Each row is a point on a tangle of strands that fork and nearly touch. The rows are in no order.
Two points are linked if the straight distance between their rows is under 96.5. Some points are linked to none.
k_612: [-32  10  39 -45  14  23  20 -57 -28  -3  22 -42 -59 -42  10 -27   0   6
  -8 -10  36 -14  -5 -27  26]
k_362: [-37  30 -16   9 -36   2  10 -72  19  49   4  -5  -9 -35  16   7  49  47
   2   6  30 -42 -39 -16  11]
k_556: [ -3 -27 -25 -44  -9  17 -42  41 -46   3 -25   9  13 -34  38   7  17  26
  10  32 -48   8  70   9  15]
k_737: [ -4   9 -17   3 -22 -46 -10  -7  80 -36  36 -11  29  37  -7  33  17 -23
  31  27 -37  48  -3  26 -15]
k_811: [ 11 -21 -10  17   6  13  -7  32   8 -32   8  64  12  71  23   8  26 -11
  29 -47 -10  71  23  15  25]
k_351: [ 40  -5  14  29   7  -6  11  16  28 -40  41   6   6  84 -26  27 -40 -36
 -12 -12 -42  68 -29  31 -17]
k_913: [-11  20  46   7  24 -31  27 -26  68  35  32 -17  15  56 -10  -2  64  -7
   0   6  25  44 -37  41  -9]
k_489: [-19  -7 -37  -9 -54 -37 -42  12   3  25  17   3  37 -37  21  31   9  12
  39  37 -34  29  43 -26 -26]
k_854: [-19   1 -21 -13 -36 -26 -54   9  19  20  38   1  22  40  13  37  52  13
  22  50 -39  45  -2   8  10]
k_15: [ 54   3   6  -3  12  -6 -16   7 -22 -23  11  -5  -5  11 -32  31 -53 -14
 -19  26   3 -15 -25 -40  -9]
k_83: [-24 -12  37 -27  23 -10   9 -18 -13  28 -35 -62   0   1  -7 -43   4 -39
  -3 -16  24  -8 -14  12 -21]
k_181: [-15 -28 -31  -1 -23   0  16  -4  -2 -43 -66  26  14  15  37 -22 -12  41
  34 -68 -29  -9   8  14  -9]
k_631: [-21 -22   7 -28 -34 -42  26 -40  22  28 -33 -24  51  32   9 -14  33  10
   8 -37 -24 -15 -45  34 -49]
k_265: [  4  46  -3  59 -25  27  21  -6  46  11  46   0 -16 -60  14   6  17  13
  21  24   8 -49  18   3  10]
k_13: [ 39  -2  32  -4  16  -5 -23  33  -8 -18  49   6  -4  70 -27  19 -23 -27
  -9  32  -2  60   6   3  -4]
k_447: [ 38  -4 -22  -7  -4 -22  -7  -7   7 -33  -1   4 -13  10 -29  29 -48 -32
  -1   6 -11 -17 -18  -3  -8]
k_167: [ 41  26  12  34  12 -18  50 -10  17  16  36  14  -8 -28 -15   5  -7 -11
 -10  20  67 -42 -20 -29  -3]
k_738: [ 21 -26  -7 -24   8  21   0  18 -61 -36 -30   3 -42  -7 -20 -19 -84  -4
 -58   4  20   7   0 -19   4]
k_191: [-20  18  17  -9  -6 -28  43 -56  41  10  -9 -34  11 -18   1 -25  25  -8
  29  -8  35 -36 -15   1 -23]
k_29: [  2   4  49  -4  32 -26   0   3  36  21  38 -26  -3  56 -10  -2  29 -28
  11  31  18  40 -21  27  -5]
k_250: [ 12  32   0  39   5   1   1 -17  33  29  50   4   4  -4  -7  24  42  14
   0  33  24 -40 -41 -10  19]
k_554: [  1  -3 -25 -10  23  15 -38  47 -16 -36 -51  23  -9  12   1  -5 -16   1
  25 -21 -37   4  39  19  26]
k_210: [  4  21  39   4  40 -19   8  20  27  29  51 -11   1 -21  12  10  37 -15
  24  48  23  13  31   5   3]
k_12: [ 27  37  38  37  24  -4  -1   6  64 -19  85 -13   3  30 -17  27  19  -7
  19  51  19  32   1   2  17]
k_278: [-18  -2 -61 -16 -51 -36   0 -46  35 -46 -28   4   1  -1   1  20 -35  -1
  26  -9 -34  -9 -11  13 -19]
k_427: [ -9  -1  28 -32  36 -31  16  15   5  24   5 -32   7 -23   5 -11  15 -27
  28  38  13   1  26   8 -17]
k_253: [-14 -33   1 -22 -31 -22  -2  22  -6  18 -49   8  41  64  24 -35  54  34
   3 -34 -29   1 -22  37 -10]
k_321: [-25  54  22  28  -8  10  35 -32  36  14  13 -32   6 -26 -10 -31  38   1
  27  -6  26 -54   6  18  11]
k_58: [ 12 -16 -39 -48 -13 -31  30 -17 -16 -19 -18  22 -18 -46   6  11 -41 -23
   1  17  16  -2  29  -6 -14]
k_513: [-23 -21 -60  -7 -70 -34 -15  14 -13 -11 -31  41  47  13  25  -7   6  35
  39 -17 -23   3  18 -10 -18]
k_701: [ 21 -30 -54 -15 -11 -19  31  37 -29 -17 -38  70  13   2  17  -6  -5 -23
   4 -25  11  11  32   1   2]
k_272: [-25  -1  17 -41  24 -15  25 -11  -7  29   0 -35  18 -63  24 -17  14  12
  31  42  14 -16  43  -3 -19]
k_276: [ 33 -12 -17  41  19  34 -29  47 -28 -48 -34  26  -6  53 -26  -2 -51   1
 -30 -42 -24   2 -29 -13  19]
k_971: [-10  91  15  27 -41  37  29 -12  16  51  17 -17  10 -15 -43 -21  63  15
 -30 -17  -5 -53  16  66  13]
k_867: [ 23 -18 -21  24  70  31 -20  42 -17 -46 -39  72  26 -22 -27   0 -26 -17
 -20 -47  17  33  52 -34  46]
k_317: [-56  58   7  35 -19 -15  13  -6  35  84  20   7  34 -18  -9   4  92  71
   7  -3  17 -18  10  14 -13]
k_787: [-24  16  33  -4  31  -3  -6 -20  32  -9  -7 -75  -7  -2 -19 -13   3 -28
  36  10  -8 -26  -6  15   1]
k_577: [ 21 -35   7  43  -1  11  15  43 -15  -5 -15   7  -7  71   3  -4 -24 -24
 -41 -48 -24  22 -56  21   1]
k_419: [ 11 -10  55   2  34 -17  -9  38   1  13  39 -22 -14  62 -19  -4 -11 -32
 -17  33  24  54 -15  10 -14]
k_316: [ 20 -37  11  -6  -8  20 -25  18 -52  -3 -42 -22 -33  37 -12 -29 -20  -1
 -61   0  20 -18 -42  -8  11]
k_123: [-13  52   8  52 -24 -26  22  10  85  21  61   5  19 -11  12  10  61  14
  23  36  28  17  15  12  16]
k_35: [-30 -14  33 -59  -2  11  -2 -44 -28 -21 -21 -55 -56  -7  -3 -29 -24  -5
 -13 -17  16  -4 -19  -8  13]
k_531: [-22  13 -64  18 -63 -46 -14 -42  50 -15   9 -19  26 -25  -5  32   2   1
  27  36 -21   2 -28 -23  -8]
k_380: [-30  10  18 -42   5 -11   1 -46  19 -34 -16 -55 -30 -24  -4 -10 -29  -4
  40   0 -12 -20  10   8 -13]
k_111: [ -9 -29 -18 -11  -3  17  16  10 -26 -45 -79   9 -30   5  24 -43 -26  13
   5 -65 -15   1   8  17   9]
k_945: [ 22 -15   5  46   8  21 -13  58 -32 -35 -17   8   7  75 -24  -5 -72  -5
 -49 -28 -26  22 -40 -31 -27]
k_134: [  3 -28 -16  20   0   4   7  35  -2 -20 -46  15   6  51  29  -8  11  -2
  16 -56 -39  13 -19  32  11]
k_510: [ 24  -3  14   7  12 -28  44 -30   9  26   2  -4 -11   0 -22 -12  -8 -26
 -27  -5  66 -29 -57 -16 -18]
k_955: [ -5 -22 -46   2  30  12 -11  -7  -3 -61 -78  53  17 -30  31 -22  -4  36
  25 -61  10  14  46 -30  28]
k_400: [ -1   7  -3 -11 -30 -57  -3   6  46  15  49  20  25   7  15  29  31 -25
  27  47  15  59  40   1 -21]
k_232: [-35  -4 -45 -10 -62 -48  -2 -53  41 -20 -10 -29  27 -10   4   2  -3  23
  37  13 -25 -14 -28  -7 -31]
k_747: [ -9  -9 -65 -21 -31  33 -36  21 -36 -10 -21  63  23 -63   2  33 -15   3
   6  -1 -38  16  84 -17  25]
k_402: [ 18 -12  25  40  11   6  -5  44  -8 -22  17 -25  12  89 -32   8 -58 -15
 -50  -5 -36  35 -66 -13 -33]
k_242: [ 28 -24 -20  15   3  18 -33  55 -27 -23 -26  40  -3  50  15  -7  42   6
  -9 -20  -7  13   6  -2  47]
k_361: [-14  33  25  18  12  20  34 -61  16 -19  22 -44 -34  -8 -29 -25  -9  -8
   0 -14  36 -48 -47 -12  17]
k_827: [-10   1 -22   1 -20  18 -38  29   6 -35  29  73  19  56  -9  35  16 -18
  32 -15 -22  65  55   8  31]
k_129: [-18 -24  13 -61 -26 -11 -24 -20 -31  30 -50 -29  17  10  18 -27  48  39
  -6   4  -2 -25  -9   9  -5]
k_628: [  4 -11  25   6  27  -7  25 -10 -11 -20   0 -37 -33 -15 -33 -15 -82 -36
 -29   7  45 -11 -21 -28 -33]
k_295: [-22  10  34   3  31  -3   8 -32  13  37  -9 -58   6  22 -24 -25  30 -34
  -7 -21  27 -22 -51  13  -4]
k_656: [-24  19  21  -4  31  67  43 -30 -17  36  34 -12 -36 -87  37 -32  17  21
  12  12  11 -30  37   5   3]
k_36: [ 10   0 -51  -5 -22 -10 -13 -15  11 -49 -36  30 -12  14  -8  20 -41 -15
  14 -27 -35 -11  -2  18  -1]
k_768: [-26  33  -7  22 -25  50   5 -68   3  58  31  12 -38 -42  22   4  48  58
 -15  -1  22 -48 -36 -10  19]
k_33: [-44 -10  26 -81  -4 -12  10 -45 -16 -24 -16 -45 -10 -43  13 -27 -21  29
  33  10  -8 -11  36  -6 -21]
k_374: [ 10 -24 -31 -20  14  24 -30  66 -45 -14 -22  47  17 -11  20   5  28   8
   0   7 -26  27  77  -4  45]
k_608: [-17 -24  -8 -17 -28 -12  37 -24   7 -37 -56  -5   7  10  24 -22 -39  20
  33 -69 -47  -8   3  38 -38]
k_629: [ 39 -26 -15  38  31  14   8  63 -29 -38 -17  69  12  30 -12   0 -42 -29
 -23 -59  11  40  14 -19  11]
k_597: [ 59 -16 -13 -11  18  53 -37  49 -77 -21 -12  33  -1 -22 -23  23 -46   9
 -50  14 -19   7  43 -39  23]
k_805: [ 56  29  29  36  24 -11   7  14  14   4  68   4  11  11 -20  32  -8  -2
  -8  39  25  -4 -15 -53  -4]
k_607: [-58  30  -9  -8 -31 -13  16 -90  27  30  -3 -26  29 -10  -3 -17  55  43
  11 -13  24 -42 -47  -5  -4]
k_958: [-42  76  -1  39 -28  10  26 -19  35  61  18   0  23 -12 -22  -6  81  43
  -3  -6   8 -43  -3  39  11]
k_142: [ -7 -17  -4  32  45   8  11  58  -5 -24 -45  24 -13  11   6 -16 -61 -33
   1 -59 -31  34  22  31  -7]
k_571: [ 15 -19   5  37  16 -13  31  45   3 -16 -20  12 -14  19  -6   5 -73 -51
 -13 -51 -30  33   0  32 -30]
k_546: [-14   1   9 -11   4  14   3 -65   5 -24  -3 -56 -30  12 -19  -6 -12  -9
  -4  -7   9 -35 -70  -3  19]
k_586: [ -3  42  30  29   8  73  25 -13 -13  49  35  -5 -35 -57  10 -28  28  19
  -2   5   4 -52  21  25   0]
k_47: [ -3  -7  25  -6  28 -19  -1 -15  15  52   1 -14  10  67 -29   7  50  -7
 -48  -6  18  13 -87  24   2]
k_876: [-36  36  30 -19  -3  37  37 -57 -10  15  30 -19 -43 -66  26 -31  22  26
  14  -8  24 -31  18 -11  13]
k_444: [-22  40  28   1  36  16  59  -6 -13  64   9  -7   4 -60  -1 -41  42   3
   0   8  47 -32  36  14   1]
k_918: [ -5 -41  10  16  24  -4  18  53 -27  -7 -27  -5 -15  15 -12 -22 -69 -53
 -41 -19   5  21  -7  20 -34]
k_482: [ -4   1  -8 -40   5  -1 -24 -17  -6 -39 -36 -19 -42 -13 -10   5 -57  -8
  16   5 -28 -12  14  16   5]
k_926: [ 39  45  27  54  32  38   8  -6   1 -12  48 -27 -10 -10 -24  16 -28  26
   1  30   4 -48 -34 -53   2]
k_318: [ 11  14 -25   2 -10 -33 -20   2  57 -47   5   4  13  27 -22  40 -18 -35
  26   5 -54  21   5  35 -14]
k_275: [ 15 -42   0  42  27  22 -16  57 -20 -26 -59  11 -11  46  29 -42  39   9
 -18 -48   1  18  -4   4  38]
k_78: [-12 -31  24   6  31   0   6  36 -35  -8 -12 -33 -11   3 -26 -21 -79 -42
 -55  15  34   3 -12 -18 -42]
k_313: [-48   6  42 -73   8   1  17 -62 -28   8  -8 -59   6 -33   9 -59  12  17
  20 -17  29 -10  16 -10 -12]
k_590: [-47  -9 -36  -9 -66 -10 -41 -48   2  16   7 -36   1 -49  31  11  -5  61
  39  27 -33   2  -4 -39 -20]
k_570: [ 29 -16  34  -3  31   1 -17  25 -39  37  11 -22 -10  14 -15  -1 -10  -8
 -43  39  40  -9 -35 -31   0]
k_172: [  3 -14  -9   3  16   6 -25   7  14 -37 -12 -31  -1  51 -27  16 -15 -23
   1   2 -57  -3 -55  40  10]
k_266: [ 18 -27 -14  57  72  30  -9  54 -21 -43 -42  55  14  -6 -11 -14 -57 -19
 -36 -64  19  43  21 -36  20]
k_34: [-10 -23  -7  37  67  21 -15  40   2 -41 -74  19  -5  -3  24 -26 -28   3
  15 -73 -17  31  29   8  21]
k_197: [ 56 -20 -11 -21  -4  14 -33  23 -42   8  23  34   3 -14  -2  49 -11 -14
 -24  35  -7  -2  21 -33   6]
k_460: [  6   2  19 -17  10  -5 -51  12  17   8  48 -14  -3  57   1  33  34  -8
  16  53 -26  37  -2  22  20]
k_279: [ -1  -1 -51 -25 -27  22 -49 -13 -11  -3  -1  35  -1 -78   1  57 -37  -8
   6  24 -49  16  65 -17  -5]
k_8: [ 37 -10   5   4  20  22 -37  13   0  29  75  25   7 -40  17  59  18 -18
  -5  51  -8  27  34 -33 -10]
k_901: [-13 -19 -37  21 -13 -13  16  16  19 -27 -33  36  35  39  34   8   7  13
  40 -65 -58  12  -7  28  -8]
k_165: [ -10  -12    0   26   16   29  -15   21  -22  -44  -50    1  -42   18
  -20  -21 -106  -13  -40  -43  -16    6  -12   13  -15]
k_264: [ -3  54  -6  47 -31  45  31 -46  12  28  44   8 -27 -31  -4  -1  26  46
 -18   6  16 -67 -35   4  24]
k_937: [ 30  13  -5  15   1 -48  31  -9  40  16  35  19   7 -30  -2  22  13 -29
   1  33  48 -15   2 -20 -11]
k_647: [-19  26  35  -6  12 -54  22  -5  57  51  31   4  22  18   3  -1  66   6
  16  20  45  28   6  20 -20]
k_870: [ 17 -21 -17   9  44  32 -31  60 -30 -38 -16  69  17  -3  -7   9  14  -9
  -4 -25   4  39  67 -23  58]
k_861: [-10   8  43   3  53  37 -19  -5 -15  10  14 -61 -38 -41  -2  -2 -14  -6
  15  34   7 -32   9  -9  14]
k_615: [-32  33  32   0  33  -2  28 -49  -4  53 -17 -44  13  -2 -24 -55  34 -28
 -10 -54  63 -16 -20   5 -13]
k_365: [-18  39  39   8  28 -18  21  13  31  67  41   8  11 -18  11  -1  73  20
  16  29  40   5  28  16   0]
k_87: [ -2  -7   9 -30   3   0 -20 -21 -15  36 -11 -27 -18 -19  20  10  28   7
   4  33   8 -27 -11  -6   7]
k_834: [-19 -14 -13 -32 -25 -34 -15   4   8 -11 -27 -14  21  21  14  -2   6   8
  40   6 -39 -11  10  21 -23]
k_177: [ 23   5 -20  28  13  11 -13  30  21 -51  11  57  10  62 -26  33 -30 -29
  12 -42 -49  43   6  25  13]
k_196: [-28 -32  22 -67   6  -6  10   8 -40  -2 -55 -45  11  -6   9 -55 -11   3
  12  -5  -9  -3  31  23 -22]
k_940: [ 15 -19  25 -21   3  31 -29 -15 -55  -9 -12 -44 -46   9 -15  -9 -34  13
 -48  17  20 -24 -45 -30  18]
k_894: [ -4 -15 -56 -21 -20  12  -5  -9 -30 -57 -61  59 -15 -24  25 -15 -12  30
   8 -41   4   2  38 -18  31]
k_698: [ -5 -16 -63  29 -19   5 -25  13  11 -41 -26  84  36  20   1  35  21 -10
  27 -65 -12  19  17 -25  33]
k_249: [ 12 -12 -12 -30   2  16 -66  38 -25  -3  -7   0  -9  -2  14  34   6   2
  13  32 -52   6  40   7  22]
k_544: [ 37  22  20  45  23 -28  41   3  67 -29  38 -21   7   7 -32   9 -17 -33
   3  11  28 -16 -31  -7 -10]
k_793: [  6 -25 -16 -19 -23 -10 -23  42 -20  11 -35  24   7  56  28 -15  55  10
  -4  -5 -13   8  -3  21  19]
k_459: [  5  57   2  71 -33  17  18  31  67  26  63  12   9 -32   8  10  45  15
   7  32  -2 -24  21  20  17]
k_791: [ -2 -10 -59   0 -20  12 -26  25 -22 -31 -28  81  24 -17  -2  27   7  -6
  15 -31 -13  10  55 -22  35]
k_327: [ 10  -5  20 -18  23  -8 -48  33  -1  -1  12 -27 -16  26  -5  26  10 -17
  13  39 -30   7   9  15  13]
k_598: [ 17 -47   5  -6  22  -2  14  81 -52  14 -20  17  -5  33  -3 -34 -18 -30
 -56  11  27  36   5   6   3]
k_862: [  7  24   6  19   3 -31  -7   1  80 -25  55 -19  15  16  -8  33  25 -21
  29  39  -3  21  -2  10   4]
k_735: [-23 -33  -1  37  32  29  16  19 -14 -30 -81  -8 -24  -2  36 -40 -35   8
   1 -90 -19  16   8  17   9]
k_319: [ 25  -3 -13 -10 -17 -64  14   6  39  -3  22  18  15  -8   1  28   4 -45
  18  27  15  17  19  -1 -26]
k_908: [ 15 -15  26  16  23   4 -29  29 -14 -13   6 -39  -3  65 -37   2 -38 -18
 -32  18 -11   3 -60 -12 -14]
k_693: [-30  33  22  13  16 -10  -7 -19  58  -7  20 -61  13  -9  -6   0  36  -1
  53  28 -18 -29  -2  15   5]
k_10: [ 35 -23   7  15   4  20  -7  51 -20 -21  17  57   0  88   4   2   2 -17
 -10 -22   8  68   9  14  19]
k_722: [ 13  57  18  45 -25  44  48 -18  22 -13  44  -9 -35 -50 -10 -16  -9   8
   3   8  18 -62  15  13  18]
k_133: [ 17 -30 -24  55  32  23  -1  27   3 -37 -44  27   0  37  25   5  -7   2
   2 -79 -31  14 -30   8  32]
k_630: [-18 -22   4 -64 -27   8 -22 -34 -36  13 -29 -31 -20 -28  33 -12  22  38
   0  23  -3 -21   9  -8   5]
k_367: [ -3 -12  25  13  28  14 -23  -7  -5   6  -1 -61   2  54 -35  -5   0 -17
 -34   9  -5 -20 -88   7   5]
k_530: [ 34  -7   9  -6  12  25 -33  52 -31 -30  30  46   0  66 -23  24 -13 -20
  -3   6 -15  57  36   4  24]
k_492: [ 30 -36  -4  13  34   8  20  85 -50 -18  -3  53   7  36 -10 -19 -35 -32
 -43 -16  23  52  22 -13   4]
k_910: [ 17 -21  -5  75  57  41 -35  40   3 -50 -41  22   1  39   2   1 -33   5
 -18 -76 -21  29 -25 -15  37]
k_539: [ 27  12 -27 -33   7  18 -42 -14 -18 -20   1  26 -18 -62 -17  46 -64 -12
  -9  27 -33   1  51  -8   6]
k_430: [ 20 -23 -22   2 -20 -24  23  -7  10   6 -16  11  11  55   2  15  16 -25
 -24 -16 -25  -3 -77  34  -7]
k_994: [-29 -25 -22 -47 -10   2  -6 -24 -14  17  10 -19  16 -95  49   4 -12  44
  28  48 -23   7  54 -23 -31]
k_523: [ 11 -47   9  42  -2  24  -7  55 -42  -7 -40  -2 -15  58  -1 -36 -25 -11
 -71 -38   5   2 -43   2  -3]
k_16: [ 21 -36 -18 -17  -9 -34  40  37 -18   8 -35  42   5  26  21 -17   4 -32
  -6 -26   5  19   5  26 -19]
k_964: [ 38 -29 -32 -14 -13  14 -11  25 -57 -25 -42  37 -22   5   6  -5 -13  -2
 -33  -6  11 -12   7  -8  29]
k_981: [  2 -21 -55 -28 -54 -33  -5  21 -24   5 -24  52  26  -7  24  12  12  -2
  12   6  -1   6  31 -13  -6]
k_770: [-31  -1   7 -48 -34 -40  45 -73  19  -9  -8 -19  -6 -32  15 -27   1  12
  22 -14  33 -24  -7 -13 -33]
k_616: [ -5  -6   0  -8  12   7 -15 -33  14 -38 -20 -58 -20  22 -29   6 -30 -20
   3  -1 -33 -26 -57  20   3]
k_25: [-49   4  10 -29 -42 -36  29 -64  15   6  15 -21  23 -58  20 -30   2  49
  40   7  30 -26  20 -21 -38]
k_476: [ -2 -22 -14 -62 -21 -26  38 -31 -22 -24 -36   2 -35 -21  10 -20 -41 -15
  -7 -12  21   0   3   0 -17]
k_306: [  1  27  11  28  19  12  -9  -5  13  78  39  18  -7 -20  16  28  63  32
 -11  25  26 -30 -19  -5  10]
k_650: [-36 -25 -41 -36 -76 -21 -23 -12 -27 -23 -31  13  19 -18  28 -17 -25  64
  31  -3 -21  -3  31 -13 -20]
k_724: [ -5  -9 -28 -66 -36   4 -19 -42 -27 -39  -6  21 -57 -48  21  24 -41  26
 -12   2 -20   8  27 -21  18]
k_653: [  1  10 -18  20 -11 -14 -22 -18  29  27  37  -8   5 -28  17  38  31   3
  17  42   2 -19  -9 -22   2]
k_108: [ 47 -19  -6   8  25  38 -39  74 -64 -26 -14  44   2  16 -19   6 -11   1
 -35   0  -9  21  40 -25  41]
k_201: [-50  38  12  25 -22  27   5 -28  15  66  22  -9  17 -61  29 -23  55  64
  31   8   3 -37  23   3 -18]
k_113: [-16 -32   2 -20  -3  13  18   3 -36 -27 -64 -20 -44   7   2 -45 -47 -18
 -23 -41   0   6  -4  22  -5]
k_484: [  5  -8 -21 -22 -42 -39   4  18  15   2  25  54  24  47  14  16  23 -24
  25  16   2  71  42  17 -20]
k_941: [ 23  20  34  41  36 -14  33   2  24 -20  22 -36  -9 -10 -39 -13 -52 -29
  -7  10  43 -27 -27 -29 -20]
k_899: [-41  26  35 -39  15   0  34 -69 -24  33 -11 -46   6 -27  -2 -62  31   0
   4 -42  58 -18   0 -12  -7]
k_769: [  6   5 -18 -11  16  22 -26   4 -18 -55 -50  15 -42   4 -22 -14 -83  -5
  -8 -31 -25   0   7  19  16]
k_323: [ 26   8  -5 -16   9   0   1 -37  -3 -22  20  -5 -41 -53  -2  31 -46  -6
   3  27  16 -23   6 -29   4]
k_716: [ 18  21 -26   7 -14 -10 -40  12  35 -51  28  47  24  34 -45  57 -26 -36
  14  -2 -52  32  24  14   8]
k_527: [-16  -5 -22 -21 -22 -28 -24 -25  16  17 -10 -20  18  30   4  16  44   4
   7  24 -19 -19 -51  12   8]
k_310: [-28 -25 -14 -33 -44 -17 -28 -18  -4  11 -46 -23  36  45  17 -16  49  41
   8  -4 -34 -26 -41  23  -6]
k_438: [ -3  26  -2  24 -23 -42  -2  -4  61  38  67  16  18  -5  19  34  52   2
  21  51  29  46  21 -13   0]
k_754: [ 55  30  37  25  22  -5  -7  10  35 -22  87  -5  17  42 -32  39 -11  -8
   2  52  10  40  -5 -37  -4]
k_517: [-38 -33  29 -35   0  11  15 -18 -36   7 -53 -66 -13   8   2 -56 -26 -44
 -24 -45   8  12  -9  21 -31]
k_54: [-20  27  31  11  34  30  61 -17 -29  38  17 -23 -20 -62 -11 -49  -2 -16
 -16   8  66 -29  20  -2  14]
k_390: [ 54   1  -6 -26  22  43 -42   6 -50 -21   2  20 -14 -45 -23  42 -75   3
 -32  26 -30   1  32 -34   4]
k_151: [-22  23   1  16  10 -17   4 -33  40  27  18 -22  20  13 -11  14  61   8
   6  21   9 -30 -61  10  14]
k_847: [-10 -21 -49 -45 -16  28 -39 -23 -18   4  -2   9  -6 -91  41  32 -29  22
   7  33 -43  26  61 -16 -17]
k_271: [ -8  -8 -29  13 -29  -5 -44   7  21  58  53  10  24 -59  36  45  35  -1
  24  44 -23  52  35 -38 -24]
k_292: [ 13   2  48   3  53  21 -15  17 -31  67  20 -20 -14 -14  -2  -2  28   9
 -33  31  45 -17 -20 -20  14]
k_343: [  1  47  41  41  23 -18  56  14  48  34  29  -5  10  -3 -29 -30  41 -26
  -7  -8  60 -19  -2  18  -1]
k_542: [-33 -17 -32 -71 -60 -14  -8 -27 -28 -34 -21  18 -19 -43  35  -2 -30  53
  14   2 -21   7  38 -19  -5]
k_890: [ 23   8  56  18  40  -5 -13  45 -28  17  37 -26   9  33 -24   0 -30  -3
 -36  47  29  16 -33 -56 -18]
k_952: [  9 -11 -45 -28 -25 -33   8 -20  -2   6  13  23   7 -70  14  37 -18 -24
  10  38  11   3  42 -24 -16]
k_715: [-51  11   6   8 -40 -38   3 -33  28  44  19 -24  49 -47  11 -22  26  58
  41  24  23 -24  13 -19 -38]
k_673: [ 20  68  13  59 -14  38  35  -7   7  43  46  17  -5  -5 -35   2  35  39
 -41  10  14 -67 -37  16  15]
k_331: [ 10  -4 -53 -48 -31   6  -5 -19 -37 -51 -31  61 -35 -41   6   8 -50  12
 -16 -14  -3   8  41 -16  28]
k_157: [  8  40  46  32  49  24   6  20  -7  83  43  11 -14   2 -16   7  55  27
 -31  14  43 -18 -17   3  13]
k_911: [-22 -28 -46 -33 -49 -21 -22   1 -30  31   2   8  42 -72  35   9 -11  32
  25  43 -25  26  55 -31 -36]
k_614: [ 22  -4  32   2  49  65 -25 -14 -29   8  31 -37 -49 -52  11  14 -30  20
  -7  34   0 -28  -4 -32   7]
k_138: [-18  81  29  35 -16  15  41  -3  46  21  15 -34  26  -2 -33 -48  57 -11
   5 -24  10 -45  15  54  17]
k_464: [  6 -23  -9 -25 -19 -44  28  39  -1   8  -7  52  26  50  35 -13  29 -12
  17 -16  -5  52  24  33 -27]
k_603: [-41  -8  14 -35  17  18  25 -37 -10  36  20 -26  15 -92  47 -22  14  49
  30  34   3 -18  49 -12 -23]
k_526: [  3  21  15   1   8  -1  24 -51  17 -21  18 -25 -43 -37 -13   1 -24  -7
  13   9  33 -38 -13 -18   6]
k_710: [ -9 -24 -26  37   9   1   3  17  30 -35 -12  55  42  49  47  21  30  11
  45 -73 -37  55   7   5  16]
k_267: [ 11 -17  12 -25   4 -34  -5   5   1  50 -17   5   2  46  -6   9  47  -4
 -35   8  24  -2 -52  16   1]
k_70: [  4  68  29  30 -24  74  12  -5  -4  68  34 -10 -21 -32 -17 -21  45  13
 -24  -2 -22 -56  20  58  -2]
k_796: [ 36  -7  16 -16  16  42 -43 -25 -37 -15  14 -28 -47 -21  -3  28 -42  22
 -22  28  -8 -27 -22 -38  16]
k_538: [-28  30  22  -2  20 -14  60  -2  15  40  19 -10  26 -73  14 -35  34  13
  30  28  36 -27  52   8 -13]
k_57: [ 14 -28   3 -33 -12 -31  47 -39 -12  12 -27  -9 -26  -3  -3 -22 -20 -33
 -26 -17  47 -15 -40  -5 -23]
k_289: [-15   3 -39  -7 -63 -10 -45  24   6  -3  33  49  30  -1 -18  58  12 -25
  27  17 -38  59  60 -13   4]
k_388: [ 15 -27  12  22   1  -9  26   8   5  11   7  -6  10  76  -9   9   3 -28
 -44 -21 -33  31 -88  44  -9]
k_82: [  9  59  33  51  -3  44  43 -26   8 -11  37 -28 -24 -14 -37 -29 -13  10
  -9  -1  28 -64 -27  -4  25]
k_7: [-43  -1 -11 -24 -34 -44   3 -58  30  43 -24 -17  51  15  -3  -7  55  38
   2  -7   9 -26 -57   7 -32]
k_967: [-11 -29  13  -3 -31 -21  48 -20   8   7 -41 -25  31  27  25 -12  -4  -2
  17 -63 -60  -1 -27  51 -43]
k_350: [ 39 -12  25 -11  11 -13 -26  23 -18  33  21   5  -3  54 -17  17  20  -3
 -40  30  19   7 -46  -9  14]
k_663: [ 56  15   5  12  23   3  -7  -5  -1  -8  40  -1  -5 -37 -18  42 -38  -9
  -3  38  15 -25   4 -48  -8]
k_270: [ 21 -22   5   2  10  10 -39  39 -16 -19  -4 -17  -8  74 -18   7  -5 -13
 -20   9 -35   6 -43  19  20]
k_849: [ 28 -34  -3   1 -19 -23  40 -20  -4  13 -31  -6 -12  33  -2  -2 -21 -37
 -34 -34   5 -10 -70  19 -23]
k_745: [-30  11  -7   3 -28 -45  -8 -16  38  35  15 -21  32 -19  20  11  39  22
  39  37  -1 -13   2 -13 -20]

A fork is a point with three links. Follow the links from the first point to the second and name the forks in between, in order.
k_33, k_918: k_111
k_57, k_650: k_400
k_323, k_111: k_361 > k_908 > k_901 > k_181
k_811, k_616: k_901 > k_908

A fork is a point with three links, a tip a point with one. Leave the first point through the second and follow the links. Name the first fork or tip that comes.
k_724, k_542: k_400
k_400, k_484: k_955
k_608, k_967: k_673
k_33, k_313: k_111
k_614, k_796: k_57
